Points, in no order, along strands that fork and pass close to each other.
Points whose rows are less than 901 apart are linked; no others are. Some points are linked to none.
(845): 111	-179	285	-104	58	3	-36	-188	-140	-198	130	-62	-302	106	95	-236	-96	-88	72	119	-256	148	-97	-23	101	282	21	92	12	-286	85	-73	-134	31	-66	-29	-135	-6	-95	-140	112	192	-33	-6
(393): 113	-4	-161	132	230	26	-208	66	-108	-317	-151	84	-111	-83	-112	-23	175	-107	-399	66	61	-72	-371	89	274	-17	32	-131	-15	-427	4	-17	-56	9	-165	198	-5	87	-141	141	-32	69	-104	-121
(708): 127	1	43	-99	79	23	-12	-8	-83	-115	-13	101	-14	-55	-52	-298	131	-176	67	38	-137	118	-210	15	26	327	4	-41	92	-362	-112	117	-87	-39	-162	-332	-227	-36	-190	-134	25	115	-118	71
(761): 180	-38	177	-136	289	-211	-77	11	183	15	8	-16	-209	103	285	148	-74	160	97	15	56	116	525	87	-106	-149	-29	224	-205	278	221	-149	9	-4	236	191	-7	90	307	-38	130	61	5	-131
(1000): -254	-38	38	-112	-224	159	252	-23	14	187	-82	-123	-56	205	-183	-91	-28	-186	120	-210	-222	119	4	-189	-63	-86	-241	78	31	-201	-165	347	-31	-325	-140	8	-88	-369	-335	-48	376	-25	-46	40
(554): 59	-91	-47	-8	151	-84	82	-268	-250	88	50	-25	-135	15	-117	-167	-93	-209	52	94	-94	73	72	348	126	313	81	76	-161	-134	153	-32	-89	-47	193	-134	-281	6	318	-107	-54	192	79	-5
(391): 223	-184	314	-88	-33	-106	-340	119	66	-200	104	0	-99	82	203	26	-4	286	-283	37	63	-42	-7	-246	-51	-187	33	190	-69	258	222	-503	360	464	154	177	269	274	-61	103	-65	-169	93	24
(1141): 195	-138	117	168	-90	166	-56	26	-98	-201	-34	58	-286	112	-208	97	-29	-121	-476	162	27	-8	-126	100	94	-107	86	-77	-27	-80	-4	-119	-263	197	166	312	29	124	150	38	84	-88	35	-217
(627): 111	24	-18	88	-33	-32	187	-84	-128	129	-22	-37	-58	-25	-298	215	-276	-87	-164	96	216	-221	187	211	21	60	166	207	-195	75	278	-45	-80	87	411	-176	-98	24	522	-150	-4	-230	225	-107
(108): 107	-12	-74	166	135	-83	-252	168	33	-38	10	69	-242	-216	26	32	93	-52	357	-162	-118	-176	-210	44	-203	120	-47	-41	-19	-177	100	48	-154	-53	-173	249	128	-168	127	-251	-316	214	27	49
(450): 102	-69	208	-50	120	-125	-78	104	160	81	163	125	106	71	398	-139	-69	180	327	-114	-86	134	359	18	34	53	-26	153	-115	315	-9	-119	-46	82	6	132	-26	13	324	46	113	72	60	-8
(485): 271	-159	81	-46	435	-228	-223	-127	33	-183	-37	-90	-356	-230	-47	260	-13	139	-298	133	-80	-160	10	18	-30	88	46	180	33	-171	321	-393	429	321	271	-35	165	369	91	-274	-140	-152	116	-107
(739): -10	-301	97	119	-331	165	6	378	-84	-76	186	55	-194	182	-61	-17	-146	-108	-67	-22	-92	-53	-130	3	-65	-89	-23	-47	119	37	-12	-21	-136	-198	102	324	42	-172	57	-37	121	50	-63	15
(107): -3	3	-100	137	-85	225	-30	119	-46	-147	-228	-11	-34	-42	-219	149	-221	71	-391	231	375	-169	-180	-135	140	-270	177	-150	-4	-133	3	-46	-83	-92	106	-112	93	-4	-181	115	7	-432	23	-62
(1074): 110	12	-122	209	41	-23	-112	363	16	47	69	30	-79	-161	-76	67	-1	-119	267	-90	76	-338	-115	199	-310	99	86	-40	-41	-92	58	79	-233	-115	-5	43	35	-187	339	-253	-283	-39	-54	-14
(894): 83	58	-95	341	-216	186	48	49	-103	19	-52	-90	-221	-90	-329	97	-32	-360	-84	125	-76	-257	-334	78	-174	-32	153	-402	87	-328	-54	256	-491	-186	-6	70	19	-80	41	-145	-239	45	-71	70
(221): -69	-110	206	-33	89	-59	153	-242	-28	132	6	65	-175	127	-13	116	-207	323	153	-12	-67	-56	319	137	-58	223	-69	106	20	250	205	-190	243	77	403	38	105	167	108	-139	-19	-117	261	-22
(712): 214	-19	-77	99	36	-89	-149	0	-186	-128	132	-65	96	-79	8	-59	249	-133	-283	98	-98	-48	-118	164	-90	181	189	-237	178	-29	52	-46	-76	238	-100	-175	-119	239	-60	42	-346	133	-76	175
(582): -53	52	61	-245	149	-88	86	-240	41	-134	-28	82	127	-5	178	-203	167	221	-84	27	136	116	42	-75	232	73	-105	105	-30	32	-14	-141	397	125	-21	-219	-20	121	-215	227	255	-27	15	40
(1055): -21	114	115	119	85	0	168	-114	-108	-13	-219	176	-111	-164	-108	86	-14	-46	66	-17	-11	-202	38	112	-112	86	-6	-190	-16	-37	9	241	-126	61	110	-44	11	108	143	-260	-50	-231	85	-125
(499): 10	115	-85	-213	167	31	-23	-148	163	-95	-111	-128	37	83	299	118	83	57	-20	-66	94	284	95	-203	202	-383	-118	39	-102	41	25	24	73	-255	-268	351	86	-70	-330	246	189	253	-107	-4
(624): -105	21	291	-114	2	-26	119	41	68	-59	-114	156	163	43	225	-8	235	261	-170	-141	-43	111	283	-228	-155	-246	-84	70	-9	303	-68	130	261	91	-80	54	29	93	-212	122	315	-246	-35	-21
(613): -37	-52	87	41	-245	43	24	-15	-10	233	105	-244	-143	-127	-109	97	-10	-84	305	-83	-216	-127	124	-179	-362	-102	46	-6	-36	52	32	255	-179	-130	-36	-27	132	-286	-65	-215	-204	-170	163	157
(1165): -68	79	13	269	-214	155	127	87	16	20	-94	-82	-154	-68	-192	212	142	-429	-194	-21	-130	-136	-259	0	-181	-148	41	-460	179	-178	-197	433	-508	-208	-184	117	-81	84	35	-64	-36	204	-314	46
(941): 345	-187	176	-77	-133	-55	-302	-50	-100	-146	73	-115	-77	-78	76	41	105	68	-221	90	5	-16	-74	-237	-48	-143	131	25	-7	30	219	-285	152	447	-43	8	182	267	-191	104	-315	-102	40	172
(192): 28	-39	-27	38	49	-16	140	-31	-249	18	116	8	136	58	-137	-148	36	-70	-200	119	-79	14	-1	340	-46	421	121	-188	177	16	20	12	-52	79	109	-205	-225	201	169	-106	-121	138	-67	52
(81): -314	97	-81	-97	-174	115	346	5	100	133	-69	-75	74	129	-80	-39	127	-324	98	-296	-392	296	-245	-146	101	44	-266	-97	218	-215	-315	405	-10	-288	-268	56	-86	-238	-273	-72	262	283	-205	2
(458): -391	44	92	96	-308	73	349	96	188	130	-89	2	229	43	33	251	210	-172	-38	-203	-252	179	0	-205	-165	-281	-59	-287	331	213	-393	507	-183	-165	-333	116	-1	89	-148	-52	85	49	-309	-24
(1033): 166	-141	-135	-47	68	-37	-320	137	-56	-36	229	-14	-282	-65	-43	-102	-47	31	289	-9	-51	-85	-132	39	-91	91	56	126	-37	-224	204	-177	-26	-268	1	164	120	-295	-14	-168	-249	248	89	91
(874): -123	130	-117	-86	-155	121	272	21	9	133	-69	-103	99	146	-264	-49	-46	-348	-225	8	-25	155	-26	-53	64	-121	-72	-114	-4	-196	-158	342	-144	-241	-55	-231	-207	-281	-143	65	289	-33	-182	-30
(1131): -218	181	-31	249	-163	37	289	-165	-8	96	-190	57	32	-172	-188	250	174	-109	-78	-36	-73	-246	-35	131	-188	-74	33	-445	117	74	-98	307	-266	97	-24	84	63	221	88	-148	-116	-105	41	-52
(1090): -158	256	-146	-131	-123	-49	159	-214	233	170	17	-59	380	38	-22	-175	-11	-78	347	-101	-156	344	0	-170	209	56	-165	-31	68	44	-457	126	15	193	-351	-280	-1	-207	-199	148	84	10	-103	61
(167): 17	-14	177	35	-123	64	134	135	-125	-65	34	225	272	86	-86	-238	-162	110	-150	143	42	-8	-109	41	111	299	41	-86	149	-9	-161	-100	105	270	23	-443	-69	129	67	11	96	-319	19	-29
(793): -96	88	-8	-128	68	-29	284	-359	-134	130	-129	18	4	102	-173	-75	-38	-160	-20	23	65	54	194	273	150	153	-51	101	-197	-46	41	123	12	-48	163	-185	-353	-54	236	44	182	27	86	-72
(722): 90	-240	160	-62	80	-50	-47	-83	-39	-18	129	-110	-268	-6	76	132	184	-84	125	-88	-292	165	235	-46	-259	-53	-18	-79	26	121	139	113	-224	-94	-49	277	22	-13	-82	-171	-74	234	-25	79
(527): 141	32	-165	156	23	113	-118	46	-29	-243	-214	-61	-96	-119	-184	259	-130	142	-327	217	238	-248	-192	-91	11	-187	133	-328	122	-126	34	-136	-57	66	74	88	218	185	-233	-32	-281	-232	68	-157
(141): 45	-62	-27	-129	66	-41	-173	108	78	36	166	-37	-129	83	54	-113	-163	302	176	51	293	-161	5	79	194	22	40	341	-130	95	217	-558	320	-114	358	81	94	0	75	100	-11	34	193	58
(952): -115	-41	-272	-216	337	-80	67	-109	-44	-62	-80	-63	-38	63	-155	-206	-131	72	-99	87	311	-67	-101	63	317	127	-118	223	-163	-368	170	-122	167	-398	110	-153	-198	-41	-115	61	238	-8	-56	-98
(688): -151	114	-41	-17	220	-23	106	-52	51	-13	-57	108	190	3	408	-76	11	-57	242	-143	-120	320	151	15	132	-20	-70	-230	79	82	-193	264	-212	-125	-253	170	-140	191	31	-31	135	457	-227	-179
(733): -189	-165	172	-77	-67	53	170	-254	-95	32	-60	77	-145	96	-151	-34	-111	227	-81	62	71	-47	89	46	81	177	-97	131	-2	88	149	-230	325	7	358	-107	-21	135	-47	42	223	-194	265	45
(596): -192	-63	288	-19	-230	8	138	307	109	167	118	140	349	165	213	15	84	210	109	-125	-90	77	283	-141	-236	-211	35	153	30	537	-140	88	98	12	-23	16	90	-43	75	61	147	-206	-30	60
(147): 131	3	205	-7	301	-191	75	-123	12	4	-51	227	-179	-43	34	130	-114	288	-38	-92	-85	-176	168	301	7	315	-72	131	-33	132	264	-247	366	347	423	147	138	391	393	-178	18	-159	224	-232
(682): 58	34	-119	49	-237	174	39	157	4	-64	-1	-131	109	106	-185	-43	58	-348	-370	111	45	116	-229	-138	135	-176	65	-16	0	-171	-202	145	-230	-134	-202	4	-151	-272	-27	245	108	83	-196	48
(1022): -379	182	52	250	-226	114	381	-34	54	281	-113	-52	144	-91	-81	251	-111	-138	222	-37	-107	-179	105	-50	-217	-89	8	-310	195	214	-244	491	-397	-76	-92	-85	37	12	92	-238	-107	-229	-5	-29
(274): 164	96	-35	-92	418	-236	-359	50	190	-90	39	136	45	-104	455	-72	44	344	70	-43	76	-50	65	37	60	13	-79	-67	-25	102	139	-358	92	198	-46	203	152	262	26	23	-66	214	48	-69
(29): 46	-41	89	115	-115	84	196	53	-52	6	-61	52	-135	80	-106	162	-255	-9	-24	50	137	-130	207	43	-40	-162	-15	50	-129	117	102	98	-205	-35	244	49	-47	-78	284	-142	118	-269	94	-178
(474): -253	228	-63	-431	201	-147	254	-289	227	164	14	-43	224	175	111	-182	-2	254	170	-26	108	210	240	-134	170	71	-280	168	-18	59	6	-51	379	-165	36	-388	-99	6	-309	150	314	36	-31	65
(1161): -122	191	10	176	-111	172	124	54	35	-53	-152	43	109	-71	-150	67	263	-401	-182	-86	-285	68	-322	-89	-152	12	-40	-421	383	-256	-422	491	-268	-140	-306	-75	-126	158	-242	-62	29	237	-419	136
(610): -221	126	-57	14	-38	6	126	1	163	186	-141	-19	232	-25	186	192	250	-79	76	-234	-110	111	98	-115	-176	-273	-133	-196	106	214	-245	415	2	-103	-325	101	-35	-10	-71	8	36	136	-158	80
(863): 45	158	-212	-18	277	-98	-108	-75	140	30	-177	-39	8	-50	-32	109	-8	65	7	47	325	-38	194	138	208	-177	-33	297	-389	115	143	-199	97	-115	146	163	44	-125	228	243	88	-39	150	-62
(764): -44	125	-265	-62	169	-66	-125	-103	149	7	-145	22	-22	-4	179	78	95	161	9	-120	212	87	130	51	206	-290	-110	137	-269	181	100	-150	86	-108	-26	517	83	5	83	306	183	206	73	-27
(711): 127	-120	-84	-39	177	-84	-328	126	87	22	150	62	-316	12	-9	-49	-127	251	270	-118	19	-163	-120	137	-21	106	3	194	-171	-49	235	-422	164	-82	196	319	224	-76	128	-112	-146	104	182	-49
(21): 189	-15	104	39	81	-149	-21	-188	-28	-120	41	17	53	-39	-70	249	-85	162	-444	268	151	9	144	175	149	-10	243	79	-112	196	217	-336	314	400	337	-105	-65	384	385	164	2	-153	78	-113
(631): -19	39	15	129	98	-14	-54	71	82	17	91	122	104	22	417	-79	-163	73	322	-88	-68	188	148	81	120	31	-98	-58	-2	147	-130	-19	-184	-25	-130	241	-58	55	216	24	17	303	-64	-96
(242): 193	40	117	115	110	36	-182	178	-97	-312	0	24	-122	0	119	18	-57	-127	-32	93	-184	71	-187	-148	-222	70	103	-307	413	-179	-93	191	-439	-98	-208	-48	-56	219	-384	-175	-149	409	-318	-54
(1178): 95	108	-60	-4	-257	-15	-77	-26	5	187	48	-83	190	-44	-128	95	229	-150	-112	-107	183	-23	168	-71	-98	-271	103	282	-256	281	43	-7	93	184	9	-110	-71	-251	247	255	14	-77	119	239
(692): -207	172	-26	-133	102	55	299	-74	65	47	-21	-10	192	136	163	-97	-15	-245	161	-206	-215	440	85	-123	158	49	-120	-148	170	-46	-296	409	-170	-273	-218	-4	-196	-5	-176	-30	238	296	-322	-180
(905): 78	-161	256	-40	19	-89	-93	-111	-9	211	89	-115	-164	-165	147	77	71	54	450	-204	-301	-2	251	-133	-377	60	15	73	46	145	71	109	-80	31	-25	36	193	-93	-43	-212	-268	-50	162	164
(116): 28	67	1	-226	85	59	50	-98	59	-196	-196	-148	-29	78	72	116	166	-92	-233	8	5	237	112	-239	-35	-320	-84	-123	-3	-52	7	254	-16	-167	-205	-32	-40	-6	-448	133	196	40	-162	-98
(216): -20	-130	61	-187	22	-1	40	245	-82	-22	180	-14	14	184	-6	-110	-186	131	-16	119	103	-11	64	39	-65	60	19	83	108	-34	127	-105	112	-262	171	-230	-96	-76	-119	-99	43	-114	-80	-12
(262): 190	25	162	-28	177	-134	-157	-203	-33	32	26	58	-121	-195	266	46	19	79	378	-106	-210	-47	213	36	-128	252	28	-50	-65	30	116	-45	-43	195	-10	24	140	149	71	-289	-284	150	201	20
(818): -68	-60	-30	86	-134	70	5	-43	-2	119	-65	93	-153	-89	-140	82	300	-53	36	-223	-138	-206	-36	71	-221	15	-162	100	-94	82	72	67	146	117	21	196	169	-158	165	-38	35	-115	254	112
(41): 129	10	6	-170	460	-186	-91	-187	149	-65	-123	-81	-103	-3	179	77	-100	156	48	110	234	64	323	20	141	-174	-11	267	-290	7	218	-176	156	-136	165	-22	-10	74	109	11	180	-11	0	-187
(632): 215	-162	391	1	103	45	-130	-258	-76	-305	-86	75	-456	-5	106	-29	-120	6	81	136	-96	95	-35	-127	167	101	-37	95	-125	-269	62	-122	-79	232	28	168	77	135	-22	-209	52	-56	51	-203
(344): 271	-213	130	-136	119	-184	-219	-250	84	-21	148	-178	-114	-21	60	-20	207	16	-133	164	62	76	107	81	90	54	149	406	-177	82	235	-335	286	217	168	-263	-116	98	206	239	-60	116	35	233
(399): -433	96	12	207	-321	103	292	-118	94	304	-7	-120	149	-21	-47	127	-42	-176	270	-114	-301	65	-94	-74	-94	26	-74	-358	285	36	-444	460	-275	-102	-186	-26	34	15	-192	-126	-83	24	-58	66
(39): -42	-120	-43	26	-13	1	-255	154	-180	-182	-18	178	-100	-102	27	-121	365	49	-233	-210	-183	-214	-432	-33	-137	90	-140	-137	193	-181	76	-151	245	176	-213	269	199	98	-295	27	-92	51	45	179
(1115): -199	-72	23	81	46	32	84	95	98	137	-98	265	-87	85	210	-98	39	1	215	-286	-66	35	172	87	41	-102	-234	242	-224	183	-20	142	46	-166	-4	391	-8	-221	285	21	383	100	-44	-104
(69): -96	72	-36	47	-314	-19	132	248	117	157	91	48	379	40	-25	121	193	140	-178	-98	50	8	163	-62	-265	-197	114	45	-6	392	-96	61	81	148	-3	-158	-43	-57	133	183	-18	-181	8	101
(403): 70	121	-200	172	265	-16	-29	128	-79	-198	-150	149	130	-87	-124	-38	58	-92	-320	92	141	-84	-192	273	131	51	150	-143	-16	-135	-56	94	-134	39	-29	0	-109	132	161	104	-23	-6	-150	-139
(170): -6	83	-217	-138	-12	-67	12	116	74	235	175	-258	305	37	42	-40	-140	-21	270	51	16	78	158	-82	-88	89	80	-22	97	-16	-99	42	-68	-173	-159	-365	-97	-181	-186	17	-209	85	-92	116
(285): -69	-186	-116	-141	117	21	21	108	-215	42	110	-25	-155	209	-225	-89	-382	21	22	97	221	-126	-42	141	33	157	-121	174	-121	-288	308	-102	71	-415	306	-137	-264	-109	82	-191	115	-16	-46	-76
(419): -25	-95	-55	-86	-164	29	-85	-280	-118	146	86	-82	-107	-55	-51	-26	142	45	112	-59	-157	-36	-38	73	-13	148	38	59	1	-21	38	-185	131	110	63	9	97	-77	-80	135	-178	51	287	247
(430): 251	-211	396	-91	58	-26	-124	-41	118	-219	3	14	-337	52	150	40	-188	207	14	99	85	-7	90	-198	59	-32	-48	305	-208	59	149	-298	199	255	192	123	176	120	61	-100	113	-260	131	-122
(678): 128	92	-217	-100	-29	-131	-124	-231	67	167	-63	-267	34	-67	-23	117	114	-104	94	6	184	-2	222	-10	35	-222	45	229	-352	89	165	-61	48	-28	16	-54	-8	-237	124	247	-91	65	164	133
(1183): -429	-63	-102	38	-264	39	97	-8	82	417	6	-161	85	-58	-7	134	110	7	396	-233	-234	-23	63	-105	-218	-77	-139	37	58	171	-133	241	14	-222	-90	120	120	-309	-92	-30	-47	15	174	258
(615): 224	-1	-26	133	-220	12	-181	431	-95	-123	148	-21	154	-27	-41	113	-158	135	-194	71	226	-260	-91	21	-206	-152	292	-206	137	244	24	-202	-84	291	114	19	184	221	200	-28	-350	-245	19	-83
(621): -169	63	-50	-37	171	-79	111	-235	-8	-27	-234	103	-77	-72	-139	154	2	291	-266	36	221	-145	165	88	116	-76	-86	131	-128	151	276	-183	438	0	341	-3	44	144	7	57	182	-293	192	-111
(471): 69	80	-73	33	52	76	19	176	-23	-165	51	-35	31	81	-50	-139	66	-235	-107	17	-161	168	-265	-16	-22	168	-27	-249	273	-279	-165	247	-191	-240	-255	-175	-108	-29	-323	-25	7	297	-321	27
(336): 84	66	-34	89	-63	8	218	-355	-108	93	-124	-98	-60	-98	-397	180	36	-196	-253	148	155	-25	165	206	150	-64	176	177	-273	9	200	75	-27	167	185	-246	-212	-21	369	24	103	-189	183	11
(1167): -91	82	-217	107	-162	136	26	345	20	-66	-85	-2	184	-42	-150	38	-255	97	-137	122	487	-107	-162	-108	215	-289	105	67	-141	-63	-126	-10	-62	-209	20	-36	48	-229	-70	170	93	-308	-17	-117
(1075): 55	77	-219	185	22	55	66	131	-83	49	-23	-61	-184	-127	-318	120	-65	-253	49	42	-36	-369	-133	334	-249	117	139	-219	5	-205	87	176	-339	-240	143	133	-101	-78	301	-306	-232	9	-67	-39
(975): 151	206	-222	38	202	-79	15	-33	18	-26	-96	-38	223	-125	-63	20	74	-189	-168	223	234	78	90	167	166	2	198	-39	-65	-32	-24	200	-96	70	-134	-344	-223	15	152	120	-89	-83	-158	-108
(397): 147	-280	160	69	2	35	-147	130	-5	-157	98	3	-406	187	11	109	-127	-52	14	18	-236	99	-1	-13	-107	-129	-57	-47	19	56	88	-58	-333	-80	5	552	43	-10	-50	-184	-48	255	-56	-145
(805): 183	85	-244	217	155	116	-200	-108	-171	-218	-150	-51	-187	-111	-243	-48	90	-207	-286	194	-21	-35	-475	101	45	43	159	-292	100	-567	51	60	-264	-109	-153	93	-36	99	-238	0	-248	155	-97	-73
(760): 1	41	-139	105	-179	93	-182	180	-14	-4	124	29	183	-104	36	-234	-55	-15	341	11	-3	-95	-341	-66	3	227	66	-82	113	-188	-190	-52	-90	129	-219	-134	130	-189	-45	-32	-329	-5	61	138
(113): 337	-206	74	-239	-86	-156	-359	-202	-54	-50	211	-232	-51	24	112	15	161	-77	-94	61	-16	51	131	-146	-28	-143	134	230	-136	116	258	-301	151	237	50	-26	37	50	-56	200	-242	165	8	254
(1185): -35	196	-165	-3	-89	-4	73	-88	121	111	-23	-187	316	-47	0	27	57	-84	97	-57	-64	203	89	-189	-46	-133	20	-156	100	80	-228	302	-163	-4	-324	-180	-1	-112	-198	121	-116	128	-111	68
(351): 37	-113	94	-15	-211	138	24	100	-49	-74	150	83	113	143	42	-299	-113	-60	-10	173	101	51	-208	-45	253	169	72	158	-27	-39	-187	-167	-63	146	0	-122	-103	-145	106	170	121	-70	-38	-21
(155): 206	18	92	-7	-114	59	-201	-36	-32	-142	30	-1	52	-183	132	-142	-36	-39	281	92	-58	-39	-165	-285	-61	179	107	-82	169	-240	-117	8	-43	246	-254	-350	162	-13	-310	-118	-363	-92	-13	84
(363): 11	-152	138	4	-91	122	-26	435	-67	-81	99	32	-146	57	-44	-41	-32	-26	-21	-34	-74	-107	-75	-111	-295	-1	0	-98	185	-85	0	159	-121	-274	-9	-96	2	-105	-163	-192	71	-122	-95	36
(298): 252	-72	-27	132	175	-146	-354	124	-184	-206	97	139	-49	-197	68	-154	236	38	-253	-31	-137	-189	-354	65	-131	259	68	-190	177	-95	190	-292	86	429	-143	156	146	254	-109	-74	-401	116	-26	98
(111): 168	84	158	-60	299	-178	-10	75	-11	-126	-97	69	146	-24	123	-35	84	0	-222	136	85	68	244	54	-85	63	84	31	-58	23	22	170	53	134	7	-393	-210	146	235	-44	154	-182	-204	-187
(604): -311	115	-164	139	-146	-12	127	66	47	191	-6	177	290	17	72	-112	103	-46	166	-220	10	69	-43	128	156	10	-162	159	-104	197	-202	97	110	-29	-76	222	-73	-230	331	157	240	133	-29	3
(831): -278	68	-260	119	-233	116	-1	385	36	164	169	91	353	-46	-55	-146	-118	83	268	-155	118	-134	-314	46	-3	83	-65	-89	193	32	-240	-56	62	-120	-88	-85	111	-225	-26	-39	-116	-58	-11	134
(777): -2	24	212	14	144	-142	137	-160	-111	-37	-20	240	67	62	-1	36	13	168	-345	112	-29	30	184	313	70	235	100	116	-54	188	205	-200	341	329	338	-149	-131	397	464	-12	185	-186	52	-139
(497): -125	-70	17	78	-114	116	14	72	-105	-115	-242	198	-162	-88	-70	-51	286	10	-188	-206	-77	-227	-190	11	-107	-16	-193	-40	-6	-179	13	69	209	20	-64	165	165	-47	-139	-12	146	-199	90	31
(473): -56	178	-88	-185	-79	-26	21	-374	202	188	58	-160	124	-21	188	-210	-30	22	466	6	-89	215	49	-216	257	87	-94	67	-73	-148	-232	-39	51	121	-210	-243	61	-210	-312	86	-2	75	80	98
(578): -126	-3	-162	-134	408	-123	85	-71	-99	-75	-199	48	-74	-64	-188	105	-40	146	-344	124	266	-131	56	156	63	-50	-113	118	-96	-160	254	-62	396	-243	282	-86	-121	148	-8	-10	253	-197	-109	-145
(657): 88	29	135	-110	-116	71	-103	-164	83	2	-15	-152	-31	-102	257	-108	-58	64	363	100	-41	139	12	-382	0	-51	-21	19	-21	-29	-105	-49	-49	137	-257	-150	197	-125	-370	5	-191	-75	97	95
(932): 71	15	0	210	-288	148	43	267	-45	-109	3	99	166	74	-164	57	174	-231	-493	80	185	-50	-294	-78	63	-210	101	-25	5	10	-151	193	-197	161	-97	38	-84	-59	130	255	113	-176	-107	69
(70): -493	66	-76	56	-242	19	376	-118	78	556	88	-164	207	90	-35	40	-230	-35	375	-171	-189	155	186	-1	-83	-2	-151	-78	130	160	-197	294	-138	-273	-29	44	-28	-172	-109	-70	1	33	75	66
(330): 73	-30	16	167	60	122	-292	121	9	-342	-69	95	-61	-22	270	74	-293	174	140	171	105	34	-223	-154	234	-148	19	-135	28	-23	-154	-185	-250	109	-148	431	235	165	-161	-16	-154	166	-14	-271
(716): -215	188	-369	3	-164	172	94	294	88	44	32	-6	397	66	-102	-80	-280	-11	82	20	233	28	-246	-127	213	-43	-37	18	69	-79	-297	3	11	-196	-124	-185	-39	-291	-101	99	71	-76	-100	-29
(980): -178	-106	-59	40	-164	180	-52	11	-13	48	124	120	28	161	-1	-316	36	-29	221	-149	-58	40	-224	-1	320	155	-184	270	-116	2	-141	-169	128	-39	-47	170	-6	-265	94	237	189	123	135	133
(1106): -224	119	-115	-274	149	-168	217	-125	101	268	80	-139	252	45	-40	-130	46	133	196	-113	-96	157	259	27	-85	186	-159	54	111	32	0	45	151	-253	6	-356	-111	-47	-341	14	81	118	-6	110
(580): -115	-67	-96	-187	-99	-26	-93	-188	92	156	161	-123	-40	30	98	-90	-35	249	236	36	145	-64	43	-8	90	42	-46	230	-29	91	195	-422	314	-85	214	-5	171	-46	-196	196	-114	104	333	286
(827): -100	-59	-30	-71	30	-11	4	-125	12	49	-57	7	-301	176	37	3	-18	8	171	-169	-34	96	164	124	67	-125	-153	253	-186	91	112	-40	20	-203	124	444	-21	-167	82	80	261	200	119	-43
(956): 57	83	206	-182	83	-91	69	-102	32	-156	-44	139	225	-33	42	-154	136	144	-214	158	92	113	93	-96	103	125	5	50	39	-34	-109	-16	326	231	-47	-542	-120	216	-102	86	210	-271	-142	-94
(886): 161	-55	147	-41	-146	-53	-65	135	-45	-74	183	-22	156	62	47	94	-135	164	-205	217	134	-25	143	68	-48	-50	310	0	19	385	88	-268	110	299	208	-128	24	226	242	74	-138	-194	102	-23
(853): 81	-160	-71	69	-152	81	-288	347	-110	-119	239	36	75	24	86	-61	-206	235	38	71	124	-114	-177	-3	-1	-48	166	-131	188	116	-26	-376	-10	159	45	147	237	92	-48	25	-324	2	79	6

A fork is a point with three links. Follow the links from the first point to the second and name the forks in between, in order.
(845) / (1033) -> (471)
(613) / (1074) -> (399)
(624) / (1090) -> (863) (764) (956) (1185)
(351) / (831) -> (956) (1185)
(170) / (722) -> (1185) (399) (905)
(107) / (1106) -> (1185)
(167) / (41) -> (764) (863)

Follow the links from the first point to the second, and from the first to the third. Name the last point that the two ways share.
(631) / (975) / (1090) -> (956)
(688) / (596) / (1115) -> (863)
(1178) / (403) / (739) -> (956)
(604) / (192) / (1167) -> (1185)

A fork is a point with three links, a tip a point with one. Leave the first point through the second and follow the links. Name the first fork or tip that comes.
(285) / (952) -> (853)
(192) / (554) -> (399)
(886) / (21) -> (905)
(874) / (1000) -> (863)
(527) / (107) -> (1185)
(473) / (657) -> (527)
